A landscape with many valleys, sampled at points; each row gives a point and its height.
From any point a ball rolls to the lowest of the 2 points nearest to it. It stops when none of these is lower. Distance is the straight distance between rows; heights are no part of it.
(176) height 5.0: [ 28   6  29  -6   9  -9  -2 -21   9  15  12   8   9 -16  21   6 -25  -5
  10 -25 -25  -3  30   0]
(452) height 52.2: [ 27  -8   8  13   5  27 -14  12   9  -3  27  14  19  16   1   8 -18  -6
  -5  11  17   5  17  12]
(632) height 62.7: [ -4  17  12 -20 -12  -3 -27   4 -13  20 -19 -15 -16  19   6 -22  11  18
   1   4  -9  16  -3 -40]
(213) height 19.2: [  4   4 -37  14 -13  10  18   5  10  -6 -12 -22 -46 -40  -8  -3  -3  11
  24   0   0  -3  34  18]
(646) height 24.3: [ -2 -10  12  14  18 -28  38  -7  23  14   0  10   2 -22  13  11 -19  23
  35 -14 -33 -30   0  17]
(285) height 10.7: [ 12   7 -51 -10  -5  -3  13  15   1  -7  -9  13 -17 -11 -31 -17 -20  22
  29  -5   5 -30  -6 -12]
(314) height 4.2: [  9  18  34  -4 -10  11 -36  -7   2 -15  16  -9   8  -4  19  -7  14 -23
 -42 -20  23   2  10  -7]
(380) height 34.2: [ -3   0 -31   4 -20  -8  11   2  -8 -19 -11  -6   4  20   2 -20  21  29
  28  24  19  12  -9   6]
(463) height 17.1: [  3   1  17   8  14 -30  31 -25   4  14   0  -8  -1 -29  10   5 -11 -11
  18 -40 -26  -5  14  11]
(706) height 41.9: [  9 -17 -16  11  -3  -3  23  10  23   7   2  -4   3 -18 -11 -14 -13   0
  40   1 -12   5  17  24]
(586) height 66.5: [-24   6  50   4  33  22 -35  28 -10   1  -6  29 -13  20 -21  15  -3  22
 -15  38  22  -5  -9 -25]
(624) height 34.5: [-27 -10  -8  -7  -1  12 -13  17  -6  -5 -13  24  -9  14 -12  17  -3 -17
 -13  20   6   3 -22  -5]
(687) height 55.1: [ 11  -4  -4  -4 -10  37 -17  19  12  12   3   7 -15  28  -3   6 -15  11
  -9  32   7   6  12 -14]
(665) height 33.8: [-36  18  -1 -24  12  17 -37 -12  -9 -13 -12  27 -28 -10 -19  22   0 -22
 -18   7   4   9   9   3]
(278) height 16.2: [ 13  -7  15  17  22 -14  12 -22   9 -17  30  10  21 -20   1  15  -4 -34
 -27 -26  -5  -8   8  29]
(330) height 11.5: [ 12  -7   5  16   5  -4   2  -6   8 -16  31   5  23  -1   3  12   5 -32
 -30  -8  11  -3  -8  28]
(626) height 27.3: [ -2 -23   4  22  14   7  20  10  17  19  10  12   8 -23 -14   9 -21 -18
   4 -19  -6 -13   3  24]
(633) height 30.4: [-41 -18  -7  18 -14   3   9  22  13  -1 -12  -7 -14  -4  -6  18  13 -43
 -20  17   2   7 -19   4]
(282) height 12.0: [ 16   7  17   6  15 -14   0 -27   2   3  20  11  21 -20   6   3  -8 -22
 -10 -37  -9 -15  14  15]
(289) height 11.4: [ -7   3 -26   4  -1  13  15 -11   7  10  -8 -25 -41 -36 -11  19   0 -12
  -3 -14  -9   4  29  11]
(223) height 41.6: [ -5  -3  34  12  -4   0 -22   3  -7 -14  16 -10  36   1   2  25  32 -16
 -28 -14  10  -8 -41  -1]
(610) height 34.3: [-23 -13 -21  21  -8   6  21  15   6  11  -5  -5 -13  -9 -14   9  -2 -40
 -11   2   1   5   2  16]
(101) height 32.4: [  7 -10  -9  -7   6  -1   6 -12   3   7  -3 -20   8  15  22   2   3   1
 -30  -6  -3  -1 -11   8]
(166) height 60.9: [ 20  10  24 -18  -6   9 -24  -9   7  18   3 -22  -3  16  29  -9   6  13
 -18  -7   2   5  16 -22]
(645) height 38.8: [-30   7   4  -5  -2 -15  -5  -6 -35   5 -27 -16  -2   3   4  -1  24  21
  11  -5  -9   7 -36 -30]
(83) height 33.5: [-17 -11  -5  20  -9  16   5  13  18  11   8   5 -16 -31 -22  11 -16 -38
 -18 -10   0  -9  14  23]
(725) height 9.0: [-21   2 -32   0 -14  18  11   9 -12 -12 -28 -10 -50 -15   3   1  12  -7
   3  17  10  10  -3  -3]
(571) height 17.8: [-25 -15 -18  15 -18  12  10  25  -5  -5 -20  -9 -21  -5  10   3  19  -2
   6  25   9  12 -19  -3]
(19) height 62.0: [  5   8  19 -13 -21   3 -19  19   0  19 -10 -26 -21   2  18 -30   7  15
 -10   6  -5   3  12 -30]
(329) height 38.7: [  3 -21 -19   5  -5  -3  22   4   7   9   4  -9   6  -1  -1   1  -9 -24
  11  -2  -3  14  -5  13]
(717) height 36.0: [  2  22  -9  -4 -16 -12   1 -12 -11 -14 -11 -19   3  21   5 -28  40  47
  32  20  13  12  -5  -3]
(493) height 44.3: [  7   1  20   7   4  14 -25   5 -13 -29  24  13  25  22   0   7  12  -7
 -27   7  21   9 -18  -5]
(40) height 61.8: [ -7  11  19  -6  12  29 -25  23  -4  12   4  21 -16  34  -9  13  -5  18
 -15  36  14  -1   4 -27]
(575) height 40.9: [-14  19  42  -8 -11  -7 -34  -4 -12 -14   3  -7  22  -8  -1  16  34 -17
 -25 -22   6  -1 -29 -17]
(183) height 26.1: [  2  -8 -34  28 -12   4  31  18   6  -7 -13 -13 -29 -23  -3 -10   0   0
  18  23   9   6  17  27]
(591) height 42.7: [-10  -7  23  14  -1  11 -22  14  -5 -39  17   9  27  -3  -9  14  33 -13
 -36  11  18  -6 -28   3]
(73) height 28.3: [  8 -22 -11  -3   1  -2  14  -4  -3   6  -5 -28   7  10  24  -5  10  28
  -6   4  -5  -1 -18  -5]
(221) height 38.4: [-30 -11  -1  -8  -3   2   4  13 -14   6 -20   6   3  25   0   6   2  -6
   1  14   7  12 -36 -16]
(104) height 43.4: [ 17  -6 -12   1  -8 -23  28 -12  16   5   2 -10  23 -12   1 -23  -9  15
  50 -13 -16   4  18  13]
(253) height 44.2: [ 17  14 -11 -19 -14 -23   4 -14  11  10   3 -15  -1  -9  -4 -34  -7  16
  36 -12 -18  11  27  -2]
(433) height 20.9: [  2 -17  12  18  17 -18  33  -7  14  15   8   7  10 -23   4  19 -22  -9
  19 -26 -25 -15   4  18]
(454) height 28.2: [ -9  -2  -7   1  -4  15 -15   8  -8 -10  12  43  13   7 -30   2 -12 -26
 -24   8   9  -5   1  15]
(408) height 21.1: [  4 -15  -5   9  11  -8  30   8  28  12   2  14  -2 -28  -2   0 -29  31
  32  -7  -8 -38   2  13]
(88) height 68.7: [-20   9  52  14  39   6 -37  25 -23 -32   6  30   0   5 -32  17   5  22
 -15  37  20 -13 -18 -21]
(194) height 46.6: [ 17  -2 -27 -14  -9  -1  13   1   8  15   0   2   8  34  -5 -14 -12  17
  14  13 -10   9  -1  -7]
(451) height 25.7: [-23 -23  -6  24 -10  -5  19  17  -5   3  -5 -25  -1   6   9  10  21 -23
  -4  13   0  16 -26  -3]
(568) height 6.3: [ 10   7  17   0   4   0 -22 -23   3 -27  28  -3  23  -5  18   4  19 -32
 -36 -17  14   5   0   9]
(177) height 16.3: [ 15  -7 -34  -1   1  -4  29  10  14  11  -3  10   2 -16 -16  -5 -32  23
  15  -9  -4 -40   1   4]
(730) height 56.8: [ 30   0  11   2  14   9  -8 -10   4  -6  25   4  34  26  16   5  -5   0
 -11   1  15   5  11   3]
(251) height 49.6: [  4  -5 -19 -11 -12  20  -3  24   8  10  -9   7  -6  25 -12  -9 -15  11
  17  26   5  14  15  -8]
(525) height 24.6: [ 10  -3 -12  -3 -10 -13  17 -15 -11  -2 -16 -36  -3  -1  26 -21  25  28
   5   0  -4   5  -3   2]
(418) height 10.3: [ 27   4  23  -9  14  -7  15 -27  27  11  15  -2   8  -9  21  13 -23   5
  31  -6 -33  -1  18  11]
(175) height 47.0: [  6  -2  12  12  -2  35 -24  22   0 -17  25  19  13  21  -2   7  -3  -9
  -7  14  25  17  -3  -7]
(148) height 45.1: [ 25   5  -4 -23 -10  -8   5 -12   8  13  -1 -16  12  17   1 -19 -11  10
  12  -6 -17  21  22 -12]
(785) height 31.5: [  3   5 -42  15 -20   2  21  10  -2 -22 -16   3 -18   0  -3 -20  11  12
  31  20  16   4   2  25]
(519) height 63.8: [ -5  12 -27 -25   8 -20  12 -11 -24   2 -17  14  -8  32 -11  -6 -11  10
   3   0   3  13 -16 -24]
(109) height 40.6: [-25   4  36 -11 -17 -13 -25  -3 -14  11 -15 -21   0  -8   2  12  28 -15
 -18 -19  -9   1 -30 -24]
(495) height 59.4: [ 32  13  26  -9  15  11 -22 -18   4   1  23  -4   8  12  30  -5  -8  -1
 -19 -12   8   5  30 -12]
(497) height 35.9: [ 19  -9 -11 -10  12 -11  15 -25  -1   5  -5 -10  -1   2  19   1 -22   8
 -10  -6 -17 -13   6  14]
(355) height 63.2: [ -3  23 -17 -32 -10 -13 -10  -9 -13   8 -16  -5 -19  26   2 -18   6  16
   3  -4   3  19  -5 -33]
(227) height 39.7: [-30   0   3 -13  -4 -11 -10  -9 -19   7 -18  -4  11  14   6   4  23  -5
 -12  -5  -2   4 -41 -19]
(306) height 32.2: [-13  10   4  -7  -1  30 -34  -1  -2  -9   3  30 -13  -4 -15  15  -4 -31
 -22   5  10   4  14   8]
(386) height 21.9: [ 15   0 -10  -5   0 -23  26 -29  -1   0 -15 -27 -10 -12  29 -22   8   7
  16  -2 -12   9  23   8]
(683) height 19.5: [  6   9  -2  -1   4 -30  28 -30   0   6  -8 -12 -18 -34  13  -8  -9   5
  30 -18 -27  -3  22   8]
(656) height 21.5: [ 20   2 -22 -13  10   1  13  -3  12  18   5  18  12  14 -15  -7 -36  22
   8  -8  -4 -28  14   6]
(429) height 69.4: [-28   7  46   1  28   5 -45  29 -23 -52   8  27  -5 -16 -29   4  20  11
 -20  39   7 -17 -10 -10]
(728) height 22.7: [  0   0 -19  -4   2   3  -5  -4  -7   9   8  26  20  12 -22   1 -16 -11
 -13 -17   3  -7  -7  13]
(664) height 16.9: [ 12  -1  -4  -7   6 -12   1 -11  -5  21  11  16  25  -9  -8  -4 -18  -7
   1 -38 -11 -13  10  10]
(503) height 37.4: [ -8  24   1  -6  -7 -18  -6   1 -31  -1 -25 -16  -3  12   3 -12  34  41
  35   3   5   9 -18 -25]

Two balls start at each pair of points below. Name the first point that both come to, or write never.
(452), (306) -> (454)
(109), (665) -> (454)
(645), (251) -> never
(687), (519) -> (194)

For each start below, name the point where the ball stops.
(497) -> (463)
(429) -> (725)
(88) -> (725)
(355) -> (282)
(575) -> (282)
